A landscape with many valleys, sampled at points; each row gives a point and its height.
A ball rolls from a point to whichever of its 2 nearest points has the largest drop for the distance, and stops where none of them is lower. Distance is the straight distance between rows; heights are no part of it.
(1465): [154 134 114 161 108 148 127  80 161 145 151 147 115 134 165 132 151 108
 134 107 150 162 160 118 114 203 204]  (h 338)
(1473): [155 129 125 131 123 145 150 138 103  93  98 136 119 152 156 117 117 128
 147 123 125  71 151 118 167 127 108]  (h 83)
(2065): [ 98  61 114 137 129 181 126 164 125 140  93 149 142 131 131  77  95 149
 123 166 168 146 146 135 118 135 109]  (h 364)
(828): [136 149  94 101 135 129 131 161  81  79 120  99 130 146 112  97  89 136
 169 119 135 112  77 101 154  96 120]  (h 508)
(1237): [154 144  95 165 149  97 131 138  89 164 130 152 125  82 177 188 118 139
  91 126 149 153 106 118 116 146 156]  (h 605)
(1387): [107 166 120 119 173 162 121 112 105 146 126 155 146 116 153 157  47 102
 152 127  99 164 129 140 145 112 173]  (h 255)
(1329): [129 148 164 150 123 170 121  98  96 126 133 114 145 103 159 160 153  90
 197 153 145 156 104 117 113 106 182]  (h 453)
(1371): [126 145 126 191  91 144 153  95 181 115 107 117  72 152 191 206 115  86
 120  90  95 158 107 105 139 156 164]  (h 392)
(1511): [138 116 177 130 110 150 122 174  56 141 105 107 122 105 159 175 155 143
 144 183 157 141 134 107 118  84 119]  (h 556)
(683): [172 102 186 182 145 147 117  85 112 133 181 172 120 128 144 119 145  91
 112 135 110 151 141 137  99 199 173]  (h 328)
(544): [ 96 192  81 127 134 121 129 140 145 175 153 133 127 159  97 138 201 142
 133 159  94 133 194 103 154 145 120]  (h 291)
(1464): [129 132 137 193 160 163 142  84 117 136 177 158 110 135  96 119 194 121
 120 118 152 144 127 130 131 160 174]  (h 459)
(127): [143 128 141 106  89 105 132 149 112 141 104 110 129 113 171 158 116 110
 155  97 112 132  66 134 138  50 123]  (h 621)
(888): [149 130 119 120 102 107 184 185  72 110  97 143 139 149 157 109 133 143
  93 122 131  93  66 146 118 124  75]  (h 620)
(422): [105 179 118 115 139 116 122 109 169 158 145 123 131 114  75 148 132 141
 119 128  99  96 131 128 153 109 120]  (h 507)
(637): [100 122 121  93 111  79 115 158 109 138 138 103 142  79 103 119  72 151
 143 130 143 153  96 170 121 115 131]  (h 587)
(555): [ 95  57 105 131 146 168 125 146 165 128 118 145 148 142  67  86 117 143
 104 159 161 144 139 136 121 124  64]  (h 327)
(197): [170 164 184 122 140 110  55 112 166 119 165 132  97 128 135 178 141  84
 169 176 122 155 140 173 118 177 174]  (h 400)
(1200): [144 104 164 168  99 138 108 133 114 130  82 155 103  74 189 165 133 120
 122 117 133 123 153 126 160 106  72]  (h 567)
(455): [102  95 149 107 203 115  98 149  85 120 105 160 153  92 133 117  82 107
 143 123 120 111 108 174 138  99 119]  (h 423)
(1298): [150 133 123 104 124 135 125 109 177 113 110 142 116 100 123 155 151 110
 110  99 118  65 110 121 176  94 129]  (h 143)
(1991): [130 126 144 158 144 151  83 132 102 145 149 162 150 135 112 136 120 141
 208 163 149 131 146 150 158 110  97]  (h 275)
(779): [116 142 127 156  93 142 124 113 162  93 106 115 111 143 202 225 119  91
 114 117  86 105 128 109 164 126 131]  (h 403)
(2157): [130  86 138 169 113 158  96  99 110 140  93 150 108 122 127 157 179 125
 178 113 152 139 137 126 135 132  97]  (h 324)
(1828): [ 82 184 117 106 147 105 115 131 155 136 108 173 143 142 160 128 162 113
 126 107  65  89 152 131 159 138 109]  (h 619)
(1502): [136 108 109 106  95 135 134 138  98  73  94  87 126 131 109  78 107 153
 157 129 157 140  85  97 107 105 133]  (h 523)
(1036): [169 103 138 128 119 141 127 124  85 100  91  90 100 112  95  96 128 158
 152 103 187 138  88 113  97  73  86]  (h 537)
(1819): [152 127 145 123 110 130 152 152 119 122 117 119 110 137 190 213  83 110
  98 152 100  93 118 117 140 115 137]  (h 413)
(1897): [165 128 130 122  72 177 120  99 118 120 102 132 105 129 161 155 141 108
 164 117 154  92 152 105 147 114 132]  (h 36)
(120): [116 151 115 112 115 106 167 146 149  88 121 139 152 111  77  79 114 158
  55  82 104 107  97 128 183 106  98]  (h 205)
(1183): [183 127 155 163  88 117 188 101  92 142 205 105 130 146 139 107 121 125
 118 120 136 138  94  84  80 125 206]  (h 190)
(1044): [151 110 104 123 140 141 170 141 108 100  93 116 143 141 161 144 124 140
  92  82 120  80 108 105 150 104 103]  (h 115)
(724): [150 138  90  93  76 161 170 158 142  45  90  98 122 150 102  62 138 157
  92 128 154 103 141  96 142  94 116]  (h 91)
(1880): [127  90 106  87 134 123 103 141 148 127 134 146 141  99 122 114 154 127
 146 159 160 123 149 144 136 129 140]  (h 170)
(1971): [133 118 139 124 137  86 127 148 111 122  96 159 166 123 127  67  64 148
 112 102 115 113 152 152 142 135  87]  (h 481)
(1185): [144 134 205 171 148 149  75  65 135 143 157 115 147 107 170 162 126 113
 142 141 147 151 151 136  77 191 165]  (h 399)
(1162): [156 100 151 114 105 124 119 171  53 141  96  92 113 119 132 122 123 168
 134 133 169 150 137  91 103  53  93]  (h 548)
(1760): [145 146 156 197 135 156 138 100 114 172 158 174 117 108 118 161 152 124
 107 140 137 183 116 126 141 153 186]  (h 482)
(204): [153 133 112 121  86 144 138 161  69 133 127 103 130 103 188 167 155 135
 136 154 165 134 109 106 105 131 117]  (h 562)
(1524): [118 146 169 152 148 123 141 153  79 171 132 144  87 103 162 165  44  84
 125 136 124 199 116 119  93 125 190]  (h 511)
(99): [118 143 161 109 112 174 150 130  83 133 113  81 120 110 110 154  90 126
 126 152 145 144 107  94 119  78 154]  (h 477)
(179): [148 127 142 112 156  99 162 154  86 125 130 124 134 115 151 172  73 143
  91 146  97  79 139 143 131 106 111]  (h 427)
(1100): [162 144 171 142 116 108 110  58 161 157 167 115 114 124 118 158 167 109
 144 146 118  99 161 124  73 192 122]  (h 682)
(1505): [ 89 171 141 107 132  74 169 162 140  89 157 128 186 148 114 107  69 128
  92 105  90  82 113 167 136 104  81]  (h 530)
(286): [111 128 138 136  96 172 133 152 132  42 131 136 153 154  81  69 186 173
 120 156 165 136 161 145 151  81  30]  (h 279)
(1488): [147 145 161 108 154 136  45  99 177 144 157 135 111 116 127 181 152 100
 160 206 114 149 200 148 140 162 124]  (h 436)
(887): [100 146 147 144 113 193 148 149 128  90 136 127 172 145  48 106 157 195
 111 176 140 124 157 119 185  73  65]  (h 263)
(834): [129 139 148 113 111  77 138 174  75 137 152  73 114  83 100 141  55 131
 128 117 154 146  55 130 110  75 140]  (h 564)
(1443): [ 87 132  88 146 111 107 118 141 140 108 113 155 144 151  73  22 157 175
 139 117 131 144 176 126 142 143  50]  (h 195)
(667): [ 87 148 109 114 116 152 169 176  99  90  90 127 135 154  90  99 102 169
  68 148 113 125 103 147 148 168  76]  (h 272)
(1288): [115 104 158 146  89 179 140 133 108 130  91 146 112 100 132 145 157 146
 112 104 136 142 125 142 160  65  64]  (h 574)
(628): [150  93 147 138  67 145 134 119 135 136  89 125  82 117 169 127  79 116
 159 132 145 136 147 108 136  92 149]  (h 86)
(1965): [107  91 112 140 129 175 106 116 158 152 161 153 130 130  91 122 235 108
 143 150 171 161 113 144 127 122 151]  (h 376)
(1086): [127 128 174 168  80 137 126  44 155 117 184 119 118 137 129 139 177  85
 132  60 124 117 171 124 107 148 191]  (h 701)
(1364): [104 134  98 126 120 116 104 130 152 122 141 104 142 158  31  44 176 193
 139 139 171 146 166 113 109 122  56]  (h 131)
(1356): [142 121 127  87 143 121 127 141 133  79  95 123 152 115 102  82  94 146
 125  84 116  98 101 140 128  46  97]  (h 569)
(1127): [ 79 122  88 152  96 179 142 119 121 149 123 154 137 119 120 136 147 142
 123 122 155 157 152 119 156 140 153]  (h 428)
(2105): [ 67 190 175 107 187  81 154 167 107  97 174 134 171 153 123 109  90 131
 117  99 114  90 157 213 128 122  89]  (h 510)
(1568): [158 125 177 166  73 104 106 122 129 123  98 157 121 119 211 156  97 145
 125  89 113  84 153 126 160 132  69]  (h 560)
(237): [127 110 143 108  90 136 120 158 120 145  97 115 119 138 205 142  60  98
 139 138 126 145 116 118 107 110 156]  (h 134)
(929): [109 130 152  79  78 113 114 160 114 131 114 119 130 127 135 114  67 128
 166 115 129 149  77 171 122  70 107]  (h 609)
(977): [ 97 160 124 115 186 120  93 125 104 124 157 140 177  86 151 179  55 131
 130 113 141 142 157 153 139 125 148]  (h 323)
(1973): [ 92 126 105 144  97 100 126 139 126 133 113 165 110 142  86  76 136 193
 116 103 135 127 142 149 168 148  73]  (h 250)
(342): [171 130 110 145 144  85 108 147 147 130 119 126 129  79 214 211  88 134
  89 131 141 154 141 130 150 164 152]  (h 618)
(1854): [176  95 100 141 103 130 173 125 113 134  92 115  83 155 126 140 121 133
 142  98 140 127  63  99 111 122 115]  (h 168)
(329): [152 119 153 168  76 119 191 121 108 135 156 108  89 155 135 105  98  82
 116  90 122 157 102  59 100  93 204]  (h 161)
(728): [145 133 161 110 169 136 153 118 120 146 167 112 117 102  89 167  67 112
  95 170 130 151 118 152 121 124 181]  (h 276)
(6): [128 105 130  81 193 114 121 174 137  83 113 149 151 100 126  88 166 127
  94 129 125 101 127 161 153  96 109]  (h 488)
(450): [154 132 157 128 157  81 116 130 131 138 154 113 125  85 134 205  73  96
 124 135 106 139 105 157 115 128 171]  (h 319)
(1931): [143 134 162 142 105 187 169 129  77 132 122  87 100 115 119 156 163 104
 153 144 152 158  93  97 108  74 168]  (h 466)
(822): [128 109 123 144 138 104  64  69 165 146 112 127 129 105 172 144 163 111
 170 120 138 139 165 121  97 185 147]  (h 452)
(361): [130 117 116 142  97 121 175 102 163 158 168  89 142 149 146 184  37 116
 101 117 112 114 116 113 100 134 160]  (h 166)
(1810): [104 110 136 141  89 150 173 185  88 121  57 126  67 129 103  96 104 142
 105 129 122 180 113  89 157  89 136]  (h 641)
(1576): [126 106 146 141 118 174 151 145 111 130 131 136  94 147  91 116 126 117
 157 161 162 177  75 155 123 125 156]  (h 668)
(1444): [120 182 100 120 138  96 132 100 174 180 159 123 124 151  93 137 170 129
 132 123  83 133 101 139 126 155 137]  (h 526)
(1672): [117 105 128 110  97 191 167 163 105 104  76 113  67 130  69 110 113 132
 116 143 148 166  82 120 142 120 147]  (h 653)
(372): [129 124 141 140 104 127 175 135 120 104 104 134 118 165 136 136  29 121
 135 106  76  76 116 101 156  58 116]  (h 534)
(874): [151 117 108 138 147 149 173 132  86  93  77 114  98 132  95 132 110 149
  98  81 126 103  75 108 124  92 102]  (h 140)
(1234): [104 122 131 112 164 147 126 175  84 120 116 155 151 136 165 114  36 123
 121 126 126 144 151 196 108 146 105]  (h 388)
(1133): [ 77 140 136 126 191  97  90 121 154 196 156 100 109 146 113 138 184 125
 145 145  79 133 200 141  93 124  64]  (h 135)
(183): [184 118 173 150 106  98 146 153 161  96 120 138 126 128 218 151  81 111
 117  97  76  80 142 121 175 123  85]  (h 553)
(39): [145 103 150 122 189 127  53 122 197 150 140 138 110 116 131 176 206  84
 106 197 132 157 187 150  82 195 105]  (h 568)
(1506): [158 141  63  95  98  81 145 127 137 133 110 126 117 172 114 108 149 162
 141 102 123  79 111 129 116 152  95]  (h 600)
(1184): [139 119 144 105 105 125 146 104 147 143 196 134 139 123 147  92 150  82
 115 130 125 142 102 143  87 157 239]  (h 244)
(916): [142 122 149 126 153 151 116  84 112 133 134 109 145 132 117 145 149 104
 167 123 136 125 132 108 107 119 168]  (h 434)
(1489): [134 166 120 112 114 113 159 176 126 109 130 156 126 133  97 104 126 177
  60 137  87  87 120 156 165 155  85]  (h 240)
(1917): [133 146 182 129 174  91 158 176 104 104 121 156 164 120 146 144 104 128
  90 103 103  75 150 159 167 122 111]  (h 442)
(1830): [141 129  98 160 103 116 138  72 126 166 155 134 153 128 179 111 109 140
 145 103 150 146 125  92 105 185 181]  (h 286)
(1528): [138 105 112 129  93  95 125  88 201 157 163 130 124 137 145 103 128  91
 132 111 129 142 102 136 100 157 193]  (h 300)
(864): [110 182 117 121 132  75 127 122 153 138 131 152 169 179 186 107 147 121
 153  79  95  68 129 139 147 132  86]  (h 631)
(1379): [114 126  87 121 120 125 153 188 102 120 127  95 140 183 184 122  63 127
 154 129 131 157  75  89 121 104 182]  (h 509)
(585): [131 152 118 110 132 139 132 168 106 145 131 140 101 151 173 178  70 111
 154 153 105 165 114 147 130 129 168]  (h 188)
(1911): [119 159  91  93 150  67 114 130 144 189 179  95 131 152  96 143 155 125
 127 154 123 136 133 149  78 188 153]  (h 554)
(1339): [149 121 199 149 127 131 112 104 101 147 119 128  57 112 173 174  56  84
 124 150 120 180 125 160  90 154 155]  (h 533)
(1777): [145 161  88 165 122  77 145 124 155 170 147 134 132 127 159 180 117 144
  94 129 128 149  86 138 118 188 150]  (h 591)
(1962): [ 97 132  87  89 102 138 116  90 188 151 118 129 161 137 186 133  92 114
 121 102 109 104 151 122 131 142 143]  (h 656)
(1496): [ 91 151  77  60 108 110 162 159 172  98 115 126 131 190  95  61 148 133
  99 116  76  82 164 115 154 136 108]  (h 351)
(1445): [103 127  98 127 151 139 121 140 119 149 111 162 153 159 135  83  65 143
 131 123 115 110 149 155 123 170 104]  (h 441)
(1704): [139 138 195 194 136 152 105  34 122 145 182 155 162 115 132 109 149 106
 142 117 124 144 161 115  91 181 170]  (h 365)
(755): [114 120  89  99 104 145 169 121 143  94 118  92 124 141  86  96 171 119
 118 117 156 144  97 112 120 143 171]  (h 159)
(964): [144 146 151 147 135 111  91  80 109 129 126  99 146 114 161 190 121 121
 155  83 124 106  98 134 102 136  99]  (h 652)
(938): [120 117 139 112 147 110 152 122 142 157 167 108 147  68  61 121  98 117
  72 152 132 132 130 128 131 117 186]  (h 217)
(447): [141 118 148 172  76 108 184 126 158 173 170 106 100 135 162 152  63  92
  90 120 102 159  89  77 105 126 187]  (h 130)
(1727): [175 106 123  86 105 143 166 146 135  75  96 119 123 114 118  92 162 161
  96 143 153  76 157 118 149  80 115]  (h 62)
(15): [ 94 144  86 136 106 152 152 135  84 150 107 120 144 116 125 107  95 154
 136 123 134 167 103  91 131 139 173]  (h 462)
(765): [152 110 130 152 113 157 181  89 117 139 109 120  94 136 104 107  91 108
 134  98 140 137 115  89 130 120 197]  (h 206)
(707): [109 121  93  95  96 109 135 118 189 137 136 102 155 124 162 126  86 126
 133  94 127 125  94 130 104  93 152]  (h 639)
(542): [123 130 150 119 163 112 103 143 120 118 143 129 171  71 195 138  73 115
 147 113 121 114 145 124 158  82 140]  (h 369)
(1260): [105 115 126 114 149 125  73 132 181 151 108 137 112 103 157 187 214 112
 100 177 133 131 175 144 123 176  93]  (h 581)
(1487): [ 94 134 132  98  89 145 109 103 154 158 154 124 132 135  88 115 205 131
 159 144 158 131 118 143 108 132 137]  (h 341)
(1688): [151  92 114 124  84 113 140  97 174 144 122 122  89 135 121 100 147 125
 135  74 168 127 137 136 111 155 165]  (h 234)
(430): [134 140  80 113 146 112 127 108 125 165 128 131 121 175 123 140 163 151
 132 128 128  95 153 121 114 180 118]  (h 585)
(337): [186 149 174 176 146 119 102 106 128  93 132 121 116 131 190 176 119  75
 141 132 114 164 108 120 111 179 199]  (h 353)
(1730): [ 74 111 143  90 152 136 134 212  45 103 110 113 139 125 132 114  53 125
 130 150 137 132 117 170 105 107  96]  (h 342)
(969): [144  86 109 106 162 104 130 181 115 107  80 150 128  81 137 110 133 145
  95 112 138 116 105 130 175  89 134]  (h 504)
(1542): [103 167 120 118 159  99  77 128 192 118 116 149 150 118 213 130 185 111
 111 110  74  88 191 144 166 172  94]  (h 603)
(1143): [130 148 146  90 203  91 148 195 126 101 114 160 160 115 114  78 127 130
  66 135 106  82 162 167 164 126 120]  (h 465)
(1359): [158 139  98 102  92 106 157 142 107  90 106 122 151 162 135  71 154 171
  84  86 138  81 110 138 117 133  70]  (h 611)
(228): [142 117  95  90 142 116 158 146 134 111 137 107 151  78  59 109 128 149
  80 156 135 107  97 111 152 113 149]  (h 156)
(1394): [114 136  59 104  83 131 177 124 127  11  86 103 105 139 104  80 130 160
  70  85 131 133 106  80 132 115  90]  (h 122)
(1789): [115 145 119 141 142 151 118 130 151 175 175 128 141 120  68 131 177 147
 127 187 133 146 175 131 150 144 123]  (h 252)
(117): [138 121 122 189 135 142 114  98 141 128 168 151 110 136 103 139 221 127
 192  94 150 166 163 117 150 165 173]  (h 425)
(1621): [149 133 132 178 142 107 153  80  92 153 186 118 145 119 126 101 127 130
 115 112 140 122 111  98  71 174 203]  (h 232)
(730): [ 87 143 100  94 168 109 110 152 166 145 142  92  91 153  38  90 160 148
 124 194  98 136 168 112 115 153  90]  (h 322)
(358): [127 149  98 114  93 138 135 113 117 136 136 109 164 154 100 139 185 161
 128 144 139  75 186 108 130 112  82]  (h 197)
(1347): [132 131 110 167 106 103 139 131 164 122 125 162 110 125 179 162  63 130
 141 104  95 116 104 107 190 114 149]  (h 555)
(2079): [153 115  84 106  95 118 196 186 113  80  75 118 125 164 150  97  93 134
  74 124 123 103  61 119 142 114 114]  (h 625)
(1321): [153  70 125 116 152 106 122 119 150 153 115 132 120 116 126  82  77 115
 151 117 162 141 102 122 115 136 181]  (h 505)
(1949): [125  69 138 175 149 199 118 108 109 137  90 164 106 149 157 151 141 115
 174 133 159 162 161 100 140 152 138]  (h 293)
(211): [ 79 136 109 119 116 182 173 138  67 132 111  93 145 124 100 125  68 142
 101 160 126 169  88  94 128 128 130]  (h 486)
(1736): [100 108  76 114  91 160 162 108 127  70  77  92 140  99  85  78 118 145
  79  77 140 125  99  96 119  84  85]  (h 151)
(656): [174  96 180 153 115 130 145  84 132 136 134 133  77 118 138 127 111  91
 139 116 105 135 101 119 114 142 180]  (h 251)
(788): [102 157 121  99 118  97 152 187  65 121 164  61 144 113 123 154  40 148
  95 144 131 121 103 126 111  77 134]  (h 549)
(1223): [117 143 107 113  91 123 189 148 119  74 105  99 166 111 107 108  96 141
  41  74 108 131  81 101 149  81  89]  (h 179)
(1590): [133  78 151 150 127 146 140 121 105 157 169 102 153  87 133  95 179 120
 115 130 178 153 108 124  52 128 183]  (h 105)
(1199): [104 104 181 114 137 151 135 153 103 134 109 136 119  84 125 162 115 122
 118 132 131 136 110 157 130  57  84]  (h 582)
(1166): [113 157 138 107  96 134 163 154  81 105 132  88 151 127  98 112  28 128
  96 145 106 104 117 119 129 104  98]  (h 535)
(631): [142 132 148 155 132  88 114  74 161 169 152 149  97 129  98 137 142 122
 150 134 125 122 162 114 122 147 118]  (h 671)
(24): [136 149 140 140 110 142  82 122 117 152 156 140 152  74 170 168 103 123
 165 159 168 183 170 160 107 149 159]  (h 202)
(389): [164 146  90 111 104 131 126 111 164  42 125 103 113 117  29  67 142 162
 126 108 175 152  72 106 119  92  98]  (h 599)
(176): [111 126  70 148  81 178 137 112 154 154 121 177 107 144 166 162 159 113
 146 110 155 151 145 131 150 181 182]  (h 390)
(884): [127  84  94 117  97 113 113 120 164 132  90 114 125 124 102  34  89 145
 139 100 150 143 105 123 123 144 135]  (h 451)
(1861): [155 112 124  90  97 142 117 127 156 125 103 119 115  95 107 110 127 153
 118 132 140 100 137 128 166  95 119]  (h 101)
(1956): [130  82 141 117 140 167 127 117 145 129 164 133 143 119 132 102 194  97
 100 151 133 141 118 123  72 159 198]  (h 169)
(501): [135 141 125 122 140  48 130 145 147 116 154 128 149 134 110 107  78 156
  88 117  91  48 142 135 143 106  77]  (h 544)
(1079): [ 79 128  87  79 211 113  92 143 155 160 128 143 107 166 100  96 178 118
 159 171 107 157 152 148 107 163 112]  (h 257)
(321): [148 105 155 162 178 103  73 120 161 136 138 157 106 108  97 151 215 127
 184 139 137 161 146 138 161 160 114]  (h 317)
(1562): [130  96 120 121  84  94 141 133 163 147 129  97 138  89 174 148 103 111
 127  83 127 141  75  80 103  57 123]  (h 628)
(620): [149 163 140 152 135 152 107  90 170  88 111 126 111 143 193 213 131  82
 124 121 103 160 122 121 143 186 203]  (h 374)
(1088): [ 84 141 123 107 159 107  68 133 178 151  85 141 137 130 193 144 215 127
 113 145 100 102 186 136 123 151  71]  (h 592)
(1896): [ 95 161  88  83 162 107 138 170 145 108 105 144 134 184 134  45 167 137
 119 146  62 103 178 131 139 140 100]  (h 382)
(244): [122 126 128 121 104 139 162 131  95  94  81  99 133 157 137 102  33 143
 112 115 102 116 135  85 133 116  97]  (h 522)
(758): [ 65 176  93  90 154 147 114 155 118 101 110 134 157 187 116  78 187 144
 143 150  95 106 138 120 139 144 113]  (h 411)
(1407): [110  85 141 141 114 189 157 162 139 103 100 143 131 133  73  89 170 147
  86 139 169 152 136 131 144  65  29]  (h 295)
(2010): [150 109 124 163 156 148 113 105 101 159 100 154 107 150 160 144  98 129
 152 132 146 148 113 130 115 162 148]  (h 247)
(882): [159 143 100 128 106 114 126 140  84 142 133 137 125 154 157 167 152 162
 142 153 151 108 110 131 111 166 120]  (h 570)
(722): [163 103 189 145 135 137 113  61 149 120 147 135  97 155 162 130 124  64
 123 128 110 128 127 152  79 193 182]  (h 289)
(772): [164 140 129  97 138  71  75 126 172 127 149 126 125 119 146 180 129  99
 144 141 120 128 115 175 116 147 171]  (h 358)
(52): [142 103 136 177  98 161 109  95 145 114 132 155 107 106 125 128 178  91
 168  98 164 156 132 122 139 129 202]  (h 386)
(1367): [121 136 181 141 139 159 151 121  65 158 114 118 120 117 144 154  58  97
 152 136 128 152  89  97  87 115 167]  (h 492)
(131): [ 84 151  89 102 186 123  70 133 148 161 111 168 119 169 150 144 172 126
 147 153 118 151 178 175 104 184  78]  (h 162)
(2040): [154 105 144 105 118  68 126 145 136 107 124 118 164 100 144 127 103 139
 124  92 107  67 114 136 153  75  92]  (h 557)
(293): [161  96 125 132 142 104 131 131 108 137  79 139  89 120 161 143  90 127
 142 101 126 128  90 126 137 123 120]  (h 201)
(188): [134 131 159 170 117 139  82  57 140 126 138 100 147  92 195 149 160  85
 147 112 149 153 142 100 101 161 174]  (h 424)
(869): [149 116 102 105  85 137 156  99 170  99 156 108  97 152  67  73 190 117
 144 105 162 125 135 127 108 130 191]  (h 155)
(1432): [144  83 156 163 153 145 106 123 157 128 156 161 104 105 111 158 244 107
 132 161 166 151 114 131 128 156 153]  (h 347)
(1873): [142 141 205 169  73 130 118  44 167 152 186 136 101 128 111 115 196 109
 134 121 125 117 159 146  87 153 159]  (h 691)
(935): [119 105 131 101 182 110  53  97 157 171 129 136 125 132 138 108 151 102
 170 142 131 134 171 147  94 187 139]  (h 500)
(1889): [ 92 122 133  83 130 151 142 165  93 122  92 119 137 149 103 107  82 138
 100 173 133 115  87 182  96 136  67]  (h 306)
(743): [131 160 160 118 173  97  64 126 156 137 163 121 104 104 114 184 133 115
 136 167  90 104 188 144 167 156 119]  (h 463)
(1477): [113  88 104 143 172 153 111 115 138 141 113 128 132 152  69  88 134 149
 162 150 141 132 146 119 132 133 108]  (h 368)
(1179): [131 124 105 146 166 113 106 126 155 150 126 155 117 127  86 117 210 158
 141 104 131 132 125 113 157 140 110]  (h 277)
(1149): [ 90 130 111 118  94 122 108 121 168 162 121 149 117 159 102 110 153 140
 154 117 133 117 140 155 132 127  84]  (h 299)
(759): [110 130 144 111 210 100  98 159 108 112 128 173 161 138 159 128 123 112
 138 124 128  94 157 195 125 134  88]  (h 461)
(1981): [146 105 121 127 134  97 144 143 103  81 102 125 150 166 127  51  39 149
 121  97  95  85 124 122 139 115 103]  (h 506)
(1108): [106 157 163 169 114 179 119  99 118 167 119 149 130 109 139 190 142 113
 145 121 128 174 129 144 150 148 161]  (h 501)
(2134): [138 128 138 142 119 186 113 119 112 125 145 121 150 141  61 138 162 154
 164 164 137 135 146 136 171  85  81]  (h 241)
(675): [110 139 124  97 194  90 104 163 131 152 134 114  97 159  62 123 182 124
 132 156  99 128 138 147 116 131  89]  (h 321)
(1972): [103  82  87 135  82 160 124 136 109 106  81 135 139 141 114  40 106 161
 138 116 170 142 129 124 119 146  90]  (h 404)
(215): [154 120 149 150  85 139 132 102 100 170 157  91 155  91 133 124 142 150
 134 146 152 152 116 130  73 130 151]  (h 52)
(1209): [ 75 162 138 133 183 137  75 122 175 165 137 134  93 153 150 156 182 108
 142 177  88 163 196 144 114 149  69]  (h 85)
(995): [103 144 121 126 150 139 140 135 180 189 160 112  86 135  48 116 188 143
 114 201  91 154 186 125 116 125 115]  (h 287)
(2056): [175 133 143 159 125 109 138 136 137 113 149 144 123 162 179 155  43 119
 142 101  73  79 127 112 179  88 129]  (h 543)
(1868): [123 148 116 142 132 156  97 143 115 145 166 141 162 149  80 155 198 161
 136 178 141 115 180 108 162 121  71]  (h 218)
(1560): [ 92 134  86 104 131 151 149 143 119  94 134 104 151 121  68 111 185 167
 117 143 151 130  90 110 158 123 131]  (h 106)
(2067): [139 133 111 109  79 113 180 201  90  66  71 126  97 108 119  91  93 154
  78 134 119 150  99  95 143  93 106]  (h 632)
(1726): [144  82 133 188 121 160 140  76 121 122 106 145  98 134 113 122 161 117
 189  68 162 165 132 128 144 102 136]  (h 350)
(1558): [142  85 166 130 179 122 122 165  79 118  97 141 161  69 180 132  83 117
 113 112 117  95 139 125 162  70 116]  (h 391)
(777): [125 167 134 124 163  88  94  92 151 150 147 134 136 129 121 188  88 120
 113 144  69  93 145 149 181 127 130]  (h 487)
(1266): [138  85  76 123 130 109 110 119 152 139 124 137 153 103 131 110 184 150
 136  94 165 114 130 119 124 122 136]  (h 229)
(145): [ 83 177  69 120 124 114 162 161 158 131 148 119 118 158  87  86 192 151
 107 128  86 109 174  94 153 122 113]  (h 320)
(1943): [150 131 151 159 129  90  96  75 112 159 142 112 121 108  97 161 159 154
 150  99 138 106 140 124 113 130  77]  (h 661)
(93): [122 178 116 121 142  84 105 102 123 140 151 131 171 169 178 161 111 133
 163  93 109 101 109 133 105 149  94]  (h 642)
(259): [120 104 159 131 162 120 117 141  75 161 113 122 148  54 148 200 105 123
  93 124 135 122 115 149 115 111  90]  (h 593)
(1623): [117 113 163 117 192 114  85 122 156 166 172 129 102 134 111 125 197  95
 149 182 130 163 164 159  70 169 124]  (h 546)
(280): [ 69 160 153 111 203  92 116 183  87 119 160 155 186 132 125 109 146 145
 121 142 121 118 145 210 125 121  67]  (h 489)
(1997): [120 152  84 109 147 141 137 161  90 103 122 130 142 175 155 117  52 107
 163 130 125 105  91 113 163 114 162]  (h 484)
(1596): [121 129  91 138 137 137 136 108 100 116 134 110 154 150 149 140 116 124
 178 105 132  93 106  91 143 136 167]  (h 458)
(1678): [108 152  95 132 104 153 134 118 122 119 136  96 153 151  73  95 154 177
 129 141 138 125 147 103 115 112  53]  (h 174)
(2020): [156 139 109  77 146 125 132 145 134  37  99 117 120 127  54  67 109 149
 117 108 121 130  78 126 139  95  84]  (h 584)
(1851): [154 136 188 170 110 129  98  65 141  96 195 138 111 132 204 141 135  77
 128 116  93 153 114 124  88 172 220]  (h 325)
(1404): [134 130 115 109 154 136 120 134 138 125 124 146 127  98 122 177 163 121
 134 142 128 116 100 113 183  99 173]  (h 180)
(845): [127  99 124 140 175 187 104  81 151 132 133 148 131 162  91 114 177 106
 165 143 141 116 164 111 122 123 134]  (h 405)
(1126): [141 146 119 123 117  86 135 122 139 168 169 109 143 118 136 184 129 116
  96 149 136 134 122 167  72 182 146]  (h 577)
(2025): [136 135 123 140 105 144 115  98 117 169 171 131 155 116 114 128 118 146
 169 161 153 162 161 149 105 161 144]  (h 123)
(453): [126 154 100  82 158 140 120 150 141  98 143 143 138 129  78 118 187 149
 119 144 134 107 118 124 186  87 134]  (h 152)

For each start below, name the point where the ball stops.
(422) => (1560)
(1562) => (1727)
(372) => (1727)
(2079) => (1997)
(2020) => (1897)
(1464) => (1897)
